A landscape with many valleys, sampled at points; each row gives a point and its height.
A ball rolls from a point to whichever of its 2 nearest points has the largest drop for the distance, and stops where none of them is lower. Distance is the straight distance between rows; heights are no part of it.
Kanoz: [  3  -7 -30  26 -14  16   6  10  21 -11 -12   5  18   9   5  -8  -2  -6
  18  11  -8   8]  height 373
Gez: [  0  -2  18   8 -10 -11   9 -11   2   1   4 -28   8 -13  -5 -28   5  16
  -9  -1 -13 -11]  height 630
fama: [-15  15  12  25   5   8 -12  11 -21  10  14  11  -5   7  33   1 -10   0
  20  -1  18 -22]  height 619
foru: [ 16 -14  -3 -10   0   7 -11   0   4  16  -2  -9  11  38  30   5 -14  -4
  13  13 -31 -28]  height 223
lomu: [ -6  15   1  -8   2 -10   8 -22  11  -8  -3  24  11 -21 -31   3  32  -4
   9   5  -8  20]  height 258
kat: [  3   9 -21  21  -3  10  -7   4  15   9  -1  13  -6 -18  -1 -11   5 -25
  24  19   8  28]  height 394
talak: [ 18 -20   4 -24 -17   3   3 -36 -17   8 -28  -2   7  -6  -8  27  -2   2
 -15 -17 -19   0]  height 406
Vif: [  4   4  -6  -2   0 -11   5  12 -12  -8   2 -12  -4  -7  12   9   5  24
 -44 -18  24   3]  height 352
muzur: [  1   8  -7  -4   6 -13 -10   9  16  21  32   8 -24  -9 -19 -27  -6 -24
   3  16   4  18]  height 509
Roga: [ 16  26  -4  -1  41 -20 -12   4   2  -3   8  -1 -19  -3  11 -17   1  -2
  11   1 -14  33]  height 357
tedi: [  4   8  -3 -27   5  -6  11  31   9  -2  -5  25   1  23  -6  16  24 -15
   3   1  -7   6]  height 100
rol: [-13 -22  -2  -7  -7   2  24   7  -1   2  26 -20  -9   8  11 -24 -21   3
  24   1  17 -14]  height 337
Dopo: [  4 -33 -36  18   0  -4   2  -6  28  16  32 -10 -10  16   0 -12 -29   5
  14  10   1 -12]  height 401
ramu: [ 17   3   1 -22  34  -9 -11  10  -4   4   0 -19   0  15   9  -5   5 -10
  -2 -15 -20   8]  height 285
Dol: [  1   6   5   6 -18   8  11   5  -9  -3  18  26  -6  22  24  -5  -9  26
  16  10   8 -32]  height 626
Bemom: [ 19  18  23  -1  21 -14 -26  10  -9   6  -9  31  -4  17   1   3  -1   5
  17  -7 -30  14]  height 720
rok: [ -1  10  22 -12  20 -12 -13  12  17  11   5  21 -16  -2  -1   0  14 -23
  35  26 -30   5]  height 238
paped: [ 10   1  11 -17  -4  -3   9 -11   4   0 -10   9  -1  -3 -18  13  17  10
 -20  -9 -18  -4]  height 145
lika: [ 21   7 -18   3  -4  -4  -8   3  13   6  16  30 -11 -10  -3 -14  -3 -16
 -18  20   2  37]  height 201
tidu: [  8  -8 -20 -10  -4   2   3  10  15  18  19   5 -10   9  13 -25 -14 -21
  18  17   7  12]  height 458
mopin: [ -2 -21 -28  20 -12   5   4 -11  19  12  26  -5  -4  -1   8 -17 -37   1
  12   5  18  -3]  height 431
subi: [ 19   2  12   1  24  -5 -19 -18 -18   7 -16  -9  -6   0  -5  14 -22   3
 -14 -29 -12   8]  height 718
vafu: [-31 -30  -4  27 -12  -8   0  -7  10   1  -3  -4   5 -22   0 -22 -22  -3
 -10   9  31  10]  height 531
Sada: [ 28  11 -16   1 -10 -11 -20   0  22  -5   7 -27  13   4  -4 -16  20 -12
 -23  21 -22  16]  height 385
nela: [ -9   3 -11   2   1  14  -1  -8 -11  -6 -19  10  19 -12  -1  31   7  -3
 -18 -11  18   4]  height 533
kedo: [-10 -15  10 -20  12  12  24 -16  -8  -2   7  -6 -16  -8  10 -15  -3  -4
   9   2  -1  -9]  height 263
pum: [  6 -13 -14  19 -36  -4  11  -9  -2   8   2 -31   3 -11  19   0  -8  31
 -19  13 -10 -24]  height 289
kezev: [ -3  19  15 -29  29 -17  16  13 -10  -2   4   7 -27  -1  -4   1  -4  18
  -2 -26   4   8]  height 111
Vadot: [ 20   0  -9  -9  -8   1   8   2  -5 -11  15  -6  -8  -4  16   0   7   5
 -40  -2  20   4]  height 336
mago: [  1  10 -18 -12  13  -3  13   4   6  -2  22  12 -21 -11  -8   3  14 -16
 -27  -2  17  10]  height 207
Kopam: [ -5  -5  12  20 -27  -8  13   7  14  -2  -3 -20   9   0 -11 -23   4  28
   1  -2 -17 -24]  height 616
vok: [ 13  18  -6   7  14 -11 -22  -2  -2  -1 -10 -28   8  -5 -13   8   8   8
 -29 -14  -7  14]  height 197
vime: [ -2 -20  10 -10 -10   4  22  -7  13  -4  -6  14 -17   6  -3   2  -1  27
   4  10 -28 -25]  height 524
kup: [ 11   2  -9  -7  25   6 -11 -21   8   1   2 -21   4  -5  -2   1  14 -22
 -12   8 -20  16]  height 313
til: [ 11 -14 -20 -27   1  20  13 -18   5  -6 -10  -6  10   8  14  19  11 -14
 -12  10  -3   2]  height 476
Vumo: [ -2   0 -14   0  13   5  -1 -17  12   1  11  -4  -5 -22 -11 -10   6 -29
  -7  10   4  27]  height 273
nito: [-19 -27   9  14  -8 -12   6 -15   2  -2   1 -21   5 -29  -6 -27  -7  -1
 -19   2  19   3]  height 501
tiroz: [ 25   2  10  -9   3   1   2  -7  -6  -3  -9  -2  17   9  20 -16  11   5
   5  -5 -29  12]  height 665
nizan: [  7   7   6 -34  13  -2  15  11 -12  -8  18   6 -21   8  10  -5   7   3
 -10 -13   6   1]  height 151
Bif: [ -5  -1 -12  -8 -10  22  11 -10 -12 -18  -6  12  15  -3  10  28   9   5
 -19   2  32   0]  height 546
fenas: [-10 -16 -11  36   0   1   7 -10  22   4  14  10 -12 -15 -10 -14 -15   8
  46  12  -4   1]  height 548
kivar: [-23 -12  -7 -18  15  15  15 -16  -8  -3  -2 -26   7 -11   3  12   2 -22
  -8  -5  16  -3]  height 171
sokep: [-28   0   4  34   0 -11  -6   2   9   8   4 -16  11 -19 -15 -31  -9  -7
  27   5  10   1]  height 795
sisom: [-17   7  28  16   8 -17  -3  12 -10 -10 -17   2  14 -13  -5  -9  10  24
 -11 -25   5   9]  height 614
Muv: [-24 -10  -2  -5  -2  22  24  -8   2  -8 -23   8   5   0  -6  22  -1   4
  29  -5  -2  -7]  height 480
Zev: [-20 -16 -20 -11 -12  20  28 -10   9 -10  -7   9  -2  -8 -11  33   4   5
 -10   7  16 -23]  height 461
Muf: [  0  22  12   9  -4   2 -15  11   8  -2 -14  40   0   6 -18  11  19  -3
  17  10 -27   4]  height 750
bogi: [-14  18  18   7  11  10  -8  13 -19  13   1  19 -13   7  12   7  -3  -1
  27  -5   2 -15]  height 641
Pami: [ 10 -12  -4  -3 -28   2  -2  -5  -9  24 -12 -33  -2  14   2  14 -13  17
  -6   1 -30 -24]  height 232
depob: [ 22  -5  -4 -11   5   3 -20 -20   2   7 -22 -15  12   9 -10  19   7 -18
 -11   4 -32   8]  height 350
poka: [ 38   5  16  -4   8  -6 -14 -11  -6  -5 -18  12  10  11  10  -2  -1  18
 -10 -17 -30  16]  height 682
vuz: [  4  14   3  -4  -2  10   0  15 -28 -12  13  12  -7  -7  19   5  -2  -2
  16  10  50  20]  height 523
mip: [ 32  -2 -10  10 -15  -1  -7  -1  11  11   5   1   6  24  35   2   4   5
 -18  24 -19 -22]  height 333
lefid: [ -9  -2  21   0   7  -8  15 -16  -1   0  13   4  -9 -30 -10 -34   6   0
  16   1  -7   9]  height 643
fabos: [  1  25 -12  -1  20   9  -9  21 -13 -13   4  15  -7  11  16  17   2   0
  -4  -5  22  11]  height 549
dok: [  9  13  -6   5   2 -14   1  25  -5  -2  15  13  -8 -14   7 -24  -4   2
  -1 -11  30  34]  height 237
votot: [  0   4  -6   1 -14  13  -6  12 -16  11  25  11 -10  -5  14  -6 -22 -10
  22  20  48  19]  height 502
vun: [-11   1   5  20   4  20 -16  -3 -23  -5   3  -4   9  10  30  11 -18   3
  -3   8  20 -23]  height 593
vage: [ 20  -5  -1 -12   5   6  -2  -4   2   1   5  14   1  25  39  -2  -3  -1
   6  20 -22 -14]  height 283
Fude: [ -4  21  -1 -20  16 -23  11  -5   5  -8   4  13   6 -16 -35   6  31   6
   2 -10  -1  12]  height 221
Vodon: [-25   8  16  14   5   6  -2 -25   0  -5  -3   8  -4 -27 -17   4   5   0
  -6   1  -2  -3]  height 655
fuvam: [-37 -25  20  -2 -12   7  15  -4 -13 -12 -14  -2   4  -1   3  10  -8  22
  -3  -6  23 -26]  height 738
bizaz: [ 15  -9  -2 -21  -6  19 -14  11 -10  12   3 -19   3  44  16  17 -12  -9
   0   7  -8 -30]  height 170
nugim: [  5  11   1   6  14 -12 -16  10 -10  -6 -22 -25  24   1   3   9  -2  11
 -25 -28   6  16]  height 229
libib: [ 18  22  18  -1  19 -10 -15 -15   3 -15   1  23  -6  -7   1  -5  17  11
   3   3 -22  27]  height 670
bog: [  2   1  14  -1  22  13 -18 -14   2  12 -15  12   2  10   2   1  -4 -18
  28  10 -36  -1]  height 390
rur: [ 19  -2 -16 -45  17   3  -5  -4 -13   4 -15  -8   8  21  -3  35   3 -16
 -16 -23   4   8]  height 442
funup: [ -7   5  -7  22 -16  12 -15  -3  11   3 -24 -27  26   3 -23  10   7  -2
  -9   3 -20  -8]  height 426
gilar: [ 12   0 -12   0  -2 -12  -2   9  24  12  25  -1  -6   7  -9 -30   0 -17
  -3  18  -7   3]  height 487
luv: [  7  -5  18 -11 -13  -2  16 -11  17  -9 -14  32  -3  -3  -9  -5  12  16
  13  14 -35   0]  height 547
Pogop: [-19  13  20  15   8  -7 -28 -24   3  -9   3 -22  -1 -26 -26   5   8   0
 -24   1   2  -3]  height 672
ziro: [ 30  15   1   8  12 -11 -24   7  17 -10   6  20   0   9  11   4  12  -6
 -16  26 -21  10]  height 427
dif: [ 35 -14  11 -11 -22 -12  -7  -6 -33  15 -11  -6 -12   7   2  18 -18  12
 -23 -19 -20  -4]  height 147
palek: [-18  -2  -3  23  -6   1 -12   1   0   2 -13 -35  21  -8  -1   2   4  -1
 -21   1  -3  -7]  height 448
zoden: [-15 -13 -20  -8 -12  15  24  10   8  -9  20  -9 -19  13  -3   9  -8   2
  -2  11  23 -27]  height 435
Gero: [ -3  14  -4   4   6  16   1   8   6   0   2  23 -12   1  -2  10   9  -8
  -3   7  -3  -7]  height 775
loba: [ 18   5   6  -6  14  -9  -5   6 -17   7   5 -29   6  13  23 -11   0   7
 -17 -21  -7  -4]  height 247
sarus: [ -1  15  13  27 -24  -6   8  10  14  -4   3   7  12   0 -16 -26  11  18
   7  -1 -17 -14]  height 601
mimed: [  1  24  23   2   9  -9 -29   7   5  -1  -4  22   3  10 -17  -1  12  -5
  23  -2 -32   8]  height 737
fen: [ -2  -3 -12  29  -6   4   8   0   8   7  10  17  -9  -5   8 -14 -11   5
  32  17   1  -9]  height 577
boge: [ -1  16   6  14   3  -7 -11  -4  11   8  27  16 -27 -21 -15 -21   4 -11
  12  16  -4   8]  height 534
Govi: [  4 -17   6 -16 -19  19   6   1 -15  -4 -24   3  10  31 -10  24 -22  -3
  19 -13   3 -26]  height 424
dunag: [ 19 -18   1 -20  -6   7  -4 -31   3   9 -28   2   5   4  -8  30   2 -10
 -10   4 -30  -1]  height 379
madu: [ 11   0  -3 -13   0 -28  -5  -1 -14   3 -23  -1  10  -4 -26  32  -7  11
 -24 -37  15  -5]  height 392
Vip: [ -8 -13 -24 -10  -7  10  18  10  15   2  25  14 -35   5  -3  -2 -10 -16
   4  22  14 -13]  height 419
Gare: [-13 -22 -13  18  -1   4  22 -12  23 -16  -3   8  -8 -15 -14  -2  -1  12
  34   8  -4  10]  height 521
Tulut: [  2  -2 -19  24 -15   0  -2   5  24  -4   2 -30  22  -4 -18 -26   4 -10
   4   9  -6   3]  height 831
rav: [  2  12  -2  -4  -2  -1   9  -8  17 -11 -19  17  20  -7 -22   1  30  -9
  26  16 -22  21]  height 297
gopet: [  6  -3 -27   6 -13  16  -1  11   9   7   4  10  -2   2  12 -11 -11 -22
  29  18  18  23]  height 428
mibem: [  7 -16  -7  10 -10   0   7 -18  10  14  13 -28 -14  -6   8  -7  -5  12
  -8  14 -18 -28]  height 324
nuga: [ 14 -25 -20   0  -8 -21  11  -4  30  16  31  -8 -13  22  13 -23 -19   1
  10  19 -15 -21]  height 363
Pak: [  1  30   5  23  12  -4 -17  27  -2  -1  -1   7   6  11  -5   2   4   5
  -6 -17  -6   2]  height 582
fab: [-22   1  -9  20  -3  31  -5   6  -5  -3  -8   5   6   8   8  24  -9  -5
  -3   4  20 -19]  height 574
tegi: [ 12  28   8  22  11  -8 -40  14   1  10   2  -4   1  17 -22   7  -3   4
 -11 -17 -17 -10]  height 597
Bibod: [-15  -2  26  -1  -1  -1   0  11 -19   6 -13  22  -9   3 -22  19 -15  -1
  -6 -28  12 -24]  height 706
vozul: [  4 -10 -19   9 -20  10  -1  -5  -4   6  27   6   4   8  17 -17 -37   0
  17  18  38   6]  height 469
tul: [ -4 -28   4 -12 -13  12  23  -7 -11 -11  19 -36  -1  13  12  -2 -22  20
   9   6  17 -27]  height 365
lalu: [ -5   1  18  -8  14  10 -11   0 -13  16  -5  23 -17  18   4   6 -16  -4
  18  -8 -19 -27]  height 667
kor: [  8  -2 -10  -9  -3  -3  -5  16  19  20   8 -16  -7  28   1   2   7 -14
 -12  18 -26 -27]  height 298
Tede: [ 11  -7 -19  -4   3  23   5 -16   5 -11 -13   6  12  -2  22   7   4 -14
   1  17  -7  16]  height 496
duda: [-21  -9   9 -14  -5   2  29  11  -6   2  15  -5 -15  -5   6 -20  -7  -4
  22   0  21  -4]  height 308
Bomeb: [  7  19  15  21   7  -7  -6 -17  -4 -20  -3  18   1 -27  -3  -8  12  16
  -7  -2  -2  26]  height 651
gekit: [ -5  13  -9 -28  13   0  16  17  -8  -3  21  17 -25  -4  -1  12  12 -10
  -4  -6  29   8]  height 182
Fopa: [  1  -5 -18  24  -8  19  -1 -15  21 -11 -22 -14  25   1  -9   4   7   2
   7  10 -17   5]  height 403
Raf: [-25   9  21 -11  23 -21  13  19 -13 -10   3   4 -15 -11  -3   1   0  19
  -9 -26  24   5]  height 154
Tudu: [  1  11  -4  23 -18  -6   9  25  19   3   7  13   4  12  -6 -26   9   4
  16   8 -12 -10]  height 586
Zif: [-20 -12  14  24  11   7   7 -23  -5  -1 -11  -6   6 -18  11 -17 -11   8
  24   3 -15  -5]  height 530
pobal: [ -9 -12 -11  -9  -7  -3  19   8  32   3  14  18 -28  -7 -24 -10   3 -12
   6  25  -6  -4]  height 396
kul: [-25 -15   6 -14  10   2  14  -9 -17 -11   0 -20   5 -17  11   6   0  -5
 -18  -8  35   4]  height 130
doni: [-15  11  12  12  13   5   0   1 -19  -4 -10  13  -8 -26  20   1   7  -4
  19 -10  28  23]  height 609
naku: [ 10   0   3  -1   4  -6  -4  11 -20  -7   4 -35  18   4  30 -16  -3   4
 -16 -18  17   9]  height 215
nokir: [ 25  -6 -15   5 -19 -10  -4  13  29   9  15  37   0   2  11 -17  -8 -10
   3  30  -3  20]  height 262
goz: [-12  -9   9  -2 -20   2  16   8  14   4 -17   0   3   8 -31  13  -2  12
   2 -15 -15 -31]  height 491
tude: [ 30   1   8 -20  -2 -13  -7  -6 -11   7  -9   3 -13   3  -8  17  -4  19
 -32 -20 -16  -2]  height 97
gel: [ -4   6 -18  -3  18   5   4 -15   5  -4   7  -2  -8 -19  -7  14  14 -16
 -31   2  14   6]  height 233
Tiv: [ -4  -9   3  16   5  10  -5 -32  11  -5 -11 -12   7  -3  -6  -9  -5   9
  27  12 -39 -11]  height 483
meruz: [-23 -12   5   6 -20  -5   2  22 -10 -11  -1 -13  14   4  10  -1   8   9
 -27   1  37 -17]  height 581
muron: [  4  11  -1   9   5   6  -7  -6  10   3 -15  21  -7 -18  -2   5  26 -14
  34  24 -11  27]  height 346
gonu: [  6  22   6 -29  -1 -24 -30 -15  15 -19   9 -17  -6   3 -34   6  16   9
 -12 -13 -21   8]  height 216
zas: [  4   6   3   1  -4  10 -12  -1  10   3 -18  31  -1  12 -17  20   1 -11
   4   9 -25  -7]  height 762
ruzi: [  3  -6   2 -16 -15  -2   2  11 -23  14  15 -38  -5   6  17   8  -5  12
 -28  -7   8 -22]  height 288
filuv: [-21   5  10  22  11  -5 -13  18 -15  -4 -10  -1  10 -10  17  -7   6  -7
  11 -10  25  15]  height 587
popu: [ -4   1  11  -6 -16  11  18   7 -19  -9  21  19 -12   8  17  -8  -6  17
   1   8  18 -16]  height 640
Zovin: [ 25  12  17  -2  17 -13 -18  -6 -14  -3 -15  19  -7  13  -7   3 -14   9
  -1 -25 -24   8]  height 700
taz: [-16 -10  26   7 -13 -11  -2  16 -18  -9 -16  -3  19   2   6  -4   5  23
 -21 -23  17 -10]  height 596
sito: [ 21  17 -15  -3  17   1 -23   8  11  -7  -8  17  -4  12   4  22  13  -8
 -24   7 -17  15]  height 446
noba: [-33 -19  15  23 -14   3  17  -1  -3  -9  -3   9  -3  -8   7  -5  -7  20
  -1   3  17 -25]  height 748
Vil: [ 12   4  16  -5  23 -13 -16 -13 -25  -2  -8 -18  -9  -5  16   8 -21  24
 -27 -25   0   2]  height 703
ziti: [ -1  -1   0 -16  -1  -2  -6   3  27   3   2 -12  -7  14 -22   5  11 -10
  -7  19 -28 -15]  height 270
molov: [-13 -24 -10  -5  -6  16  19  -4  -3 -20 -10 -30  25   3  12  -6  -7  -3
  22  -2  16   6]  height 538
genor: [ -1   1   5 -12  -5 -21   3  13 -12  -2 -13  -5   1   2 -11  32  -2  26
 -43 -29  22  -6]  height 370
sudin: [ -5  -6   7   0  -8   3  10   9 -19  -6  22  10 -11 -11  18 -15 -12   2
 -14   0  39  -5]  height 654
rek: [  0  -5   2 -10 -19 -11   3   9 -13  18  -1 -43   1   2  -1   1   3   6
 -18  -8 -15 -12]  height 266
sori: [-16  -7  -2  -2 -20  10  24  -8   8  -1 -20  12  11 -11 -25  26   8  13
 -13  -7   7 -23]  height 474
Taf: [ -1   0  13  -2   2   6   3  -3 -13  -3 -34   0  37   1  -3   8   3  -4
   8 -31  -3  14]  height 316
Sinut: [ 22 -13 -12 -42  -5   8   2 -13  -8   2 -11 -13   7  10  15  30   7  -3
 -25   2  -7   4]  height 462
nuf: [  5  -1  18  16   8   9 -22 -31  -1   5 -18   5  11   7  -3  -2  -8  -3
  18   5 -38  -7]  height 441
rem: [ -5   6   0   1   4  -7   3  29  -9  -3  16 -26  12   7  10 -25  -2 -12
  -2 -15  19  -1]  height 176
vova: [-19  10   9   8  22   5   4 -11  -8   2  -7  17 -16 -34  -2   9   9  -6
  10   0  10  11]  height 634
lep: [ 14  13  -3 -31  26 -21  -8  21  13  -3 -11  17   7  21 -17  23  13 -12
  -3  -6 -18  19]  height 138
ponok: [-29 -10   5   4 -15   7   4  28  -9 -16 -11 -15  28  15   6  -2   1   3
   6   0  31 -14]  height 569
lop: [ -9  13   0  -2  14 -22  12  20  -5 -12   5   9 -14 -20   3 -11   3  13
 -18 -16  41  22]  height 195
rifi: [  1  -1  -9  32 -12   5   7  -5   6   8  15  14  -3   9  15 -14  -9   9
   5   8   1 -28]  height 603
mape: [ -9  14  -4   5  19  11 -16  -2 -14   2 -21  14  12  -6 -11  32   0 -17
   1 -20   3  11]  height 510
dunek: [  1 -17   8 -11 -19  -1  12   0  15  11 -12  -2 -14  14 -26   8 -10  21
   5   1 -37 -34]  height 507
daso: [ -2  -7  16   9   6 -13 -14   3 -15  -7 -36  -8  33   2  -8  12  -5   6
  -9 -38   9  14]  height 272
siz: [ 11   8 -26 -23  -9   2  19  12   2 -11   2  27  10   0   3  11  25 -11
   3   4  24  24]  height 104
mez: [ 18  -8  -7  -8  -9   0   5  -1 -14   4  30 -29  -6   6  25 -11  -4  -3
 -23   6  18 -11]  height 312
likub: [ -9  11  -1 -16   4   8  10  25 -11 -11   1 -12  17  13   9  -8  14 -11
  11 -15  19  13]  height 140
Fego: [ 29  -2 -15   9 -18  -3  -6  -1  20   3   4  -9   7   7  11  -3  10   0
 -25  27 -23  -5]  height 361
gako: [-22 -17   7   2  -7   3   3  12 -12 -11 -16 -33  34  11  14 -11  -2   2
   7 -10  17  -3]  height 555
sofep: [-15  -1 -10  12  -8   8   3  -7  28  -4  11   1 -19 -13 -31  -1   3  -6
  -4  21  -8 -14]  height 375
soked: [-19 -17   8  14   1   7  12 -18 -11   1   6   4  -4 -22  20 -18 -21   0
  28   3  18   6]  height 578
tedif: [  2  -7  17 -11  10  11  -8   4 -23  15   0  18 -20  20 -10  20 -24 -16
   1 -22  -1 -31]  height 688
mog: [ 14  -3   6  -5  -1   3 -11 -13  -7   6 -24 -18  25   3 -15   5   7  -2
  -4 -19 -24   7]  height 358
bosu: [ -2 -14   3 -13  12  11   9 -23  -8   8   6 -25  -9 -12  12  -4   2 -11
 -16   0  -7 -10]  height 217
Nirim: [ -3 -11 -24  22 -14   3   4  -1  24   5   5 -14  18  -8 -14 -33 -18 -10
   9   9   5  18]  height 823
mener: [ -1  24  -1  31  -9 -12 -10  18  14  16  20  18  -8  -6 -12 -30   3  -9
  24  15   6   3]  height 561
ruti: [-28 -12 -22   3 -10  15  24  10  13 -13   5   0  -5  -1 -12  12  -5  -5
  11   6  27 -13]  height 447
Zupem: [  6 -21 -16 -10  -5  -4  12  14  17   5  21 -13 -14  29  12  -7  -7   0
   6  18 -12 -30]  height 330
posok: [  2  24 -12  14   1   2  -9  37  -7   3  11  10  -1  10  15  -5   9 -12
  10  -6   9   0]  height 565
lesos: [-21  -7  22   9   7  -9  12  -9 -12   8  11   4 -18 -35   3 -27  -6  -3
  14  -3  21  16]  height 615
meven: [ -1   1 -20 -17  -1  17   6  17  -4  -4   1 -28  18  20   5   8  10 -22
  -2  -3  14   1]  height 109
Farut: [ -7  34  -8   6  28  -6 -20   2  -3   0 -15  19   5  -9 -27  29  10  -3
   5 -15   4  22]  height 485
nosi: [  7  30 -23  -5  25  -6  -7   7   6  -9 -11  23  -2  -1 -11  26  17   1
  -9  -7   3  25]  height 466
Sas: [ 11 -22 -12  10 -13  -7  13 -24  18  14  20  26 -11  -8   8 -29 -27  14
  15  15  -3  11]  height 393
Sipo: [  6   4 -16 -38   5   6  16  14   3  -6  -8  12  19  17   1  15  23 -13
   0  -5   6  11]  height 67
mazu: [-20 -19   8  23  -8 -10  -6 -17  -4   6  -7 -43   6 -25   3  -4   0   6
 -25   8   2 -12]  height 470
vepaz: [ 18   8  22  -7  11 -18   4  -9  -2  -2   3  24  -8 -13   6 -22  18   4
  13   8 -24  21]  height 683
lov: [  7  -7 -15 -19  -8  21   0  15  -2  -3  -2 -31  14  37  11   7   2 -10
   7   6   2 -17]  height 135
dakag: [  3 -21  -5 -23 -11  22  12 -17 -13  -5   4 -37  -4   8  18  13 -12  13
  -4  12   1 -20]  height 383
gibel: [  7  10  19 -16  20 -19  12  -5   2  -4  16   3 -19 -13 -11 -23  19   0
  10  -2 -11  26]  height 664
guzam: [  8  12  17 -26  31 -21  -8  20  14   1   1  17  -6  13   3   7   9 -18
  12  12 -27  16]  height 184
Miva: [ 24  -5  -6   5 -14  -4   4 -10  10  14  16  30  -5  -2  21 -32 -15   2
   2  15  -2  17]  height 329
naguv: [  8  -5 -16   6 -12   5  16   1  21 -10 -14  13  16  -1  -1 -16  11  -7
  21  14  -9  24]  height 340
miba: [ -7   2  15   3  24  -1  -9  -5   5  21   7  14 -19  10  10  -6   0 -15
  36  21 -33 -18]  height 315
gerit: [-15  -2  13  14   9  -5  -1   0 -11   9  25  -3 -16 -10  16 -12 -10   4
 -22  -4  19 -27]  height 673
zuret: [ -6 -11   3 -20  -7  12  11 -14 -11   3 -29  16  14  13 -16  27  -6 -12
  20 -17  -2  -9]  height 452
Vabil: [ 23  24   0   4  -2 -14 -33   1  17  -9  12 -10   8   9  -5  -9  17   1
 -19  11 -26   8]  height 402
tezan: [ 26 -17  10 -14 -30  -6  -6  -6 -21  20 -18 -12  -1  12   7  13 -17  10
  -8  -5 -32 -19]  height 194
pupuf: [-38 -11  25  -4   7   6   0   1 -19   4 -18  14  -1  -3  -4  19  -7   1
   6 -12  24 -15]  height 723
Zes: [-22   3  12  45 -12  -9  -4   2   5  -1   4   5   4 -21  -6 -23  -2   4
   6   8  10  -4]  height 778
fas: [ -4  23   4   0  10   9 -10  33 -30 -14  11   5  -4   9  19  13  -3   0
  12   2  41   7]  height 537
monuk: [-22   9  -2  -2  -9  22   9  12 -14 -18  -8  11  13   7   4  26   3   0
  10   5  38  -3]  height 559
Kalak: [-24   1  13  40 -14   3  -2  12   1  -3  -8  17  11 -12   7  -9   2  14
   2   2   9 -15]  height 763
leb: [  4   9   1  -3   8 -13  -6  23  -7  17  22   4 -22 -20  11 -21 -13  -7
  19 -11  34  32]  height 278
vovef: [  9  -9 -12  11 -29   9  -1 -12 -11  11 -11 -24   1  -2   9  21  -3  18
 -23  12 -21 -17]  height 261
gura: [ 11  -7 -10 -13   6  -5 -12  -5 -21   6 -20  -4   5   7 -14  38 -12 -12
 -18 -33  12  -4]  height 418
nodas: [  0  12  14 -19   0 -20   4 -15   5  -6  -4  -2  10 -14 -38   9  19  19
 -22 -20  -8   8]  height 183
Tumos: [-13   4  -5  19 -10  -4 -12  -3  17   8  11  -8   7 -19 -29 -37 -10 -17
  25  11   1  25]  height 810
Tura: [  1   3  25   6  17  -9  -7  -8 -21  18  12 -12 -12  -6  16   3 -14  16
 -27 -19  -1 -23]  height 689
Zum: [ -2 -14 -11  -7  -4  27  18 -14  -5 -21 -15 -10  19  11  19   2  -1  -2
  24   7   0   8]  height 522
kosi: [ -2 -15 -14  13 -12  -1  10 -20  24   4  14 -20 -15 -19 -19 -14  -4   2
 -15  18  -3  -9]  height 353
deru: [-13   5  -3   3  17   0  -2  11  -7  14  26  -9 -19 -13   9 -18 -12 -28
  11  -1  25  10]  height 326
vuke: [-28 -14   1  25  -1  -7 -10  12  -5  -2  -2  -3   9 -19  10 -19  -4 -13
  -2   4  36  19]  height 562
lasev: [  4 -19   0 -16 -16  27   9 -16  -8  -4  -6  -7   2  18   6  23 -15  13
  -2   0  -1 -27]  height 400
bulu: [-19 -22  -9 -15   1   8  40 -17  13 -10  -7   6  -6 -10 -11   9   5   7
  36   1  -5  -1]  height 500
modo: [  4  22  14 -15 -11 -23 -43 -26   3 -13   1 -24  -4  -8 -39  18   2  14
 -16 -21 -15   5]  height 192
nokob: [  2  15  14  16   2  -8   6   9  -9 -16  -9  26   4 -15   9  -1  10  22
  -6 -16   8  18]  height 633
kug: [ 22  13 -18  -1 -10   2   4  11   2 -10   8  38 -12  -8  11  -2  11  -3
  -9   6  16  32]  height 150
nav: [  0  17   5 -17   9 -10 -25  -2  17   2   5 -12   0  10 -35  10  18 -15
  -6   2 -23   0]  height 243
feke: [ 10  -1   2   5  -3   3   9 -12   1  -4   3  -3   9  -4  10 -25   8   3
  -1   0 -13   3]  height 648
viro: [  5  19   6   2   0 -18 -31  -9   0  -4 -11 -18  10  -1 -41  20   1   9
 -22 -22   0   1]  height 160
zuf: [  9  18  -7  -8  32  -7  -3  16  -4  -2   1   0  -6   4  15 -10  14 -10
  13 -12  -1  28]  height 323

For each start below, name the point where the ball stops.
Vil | kul
vepaz | Sipo
sokep | meven
Bif | meven
Vodon | tude
molov | tude
Roga | meven
subi | tude
zoden | tude
Pak | viro
Sada | meven
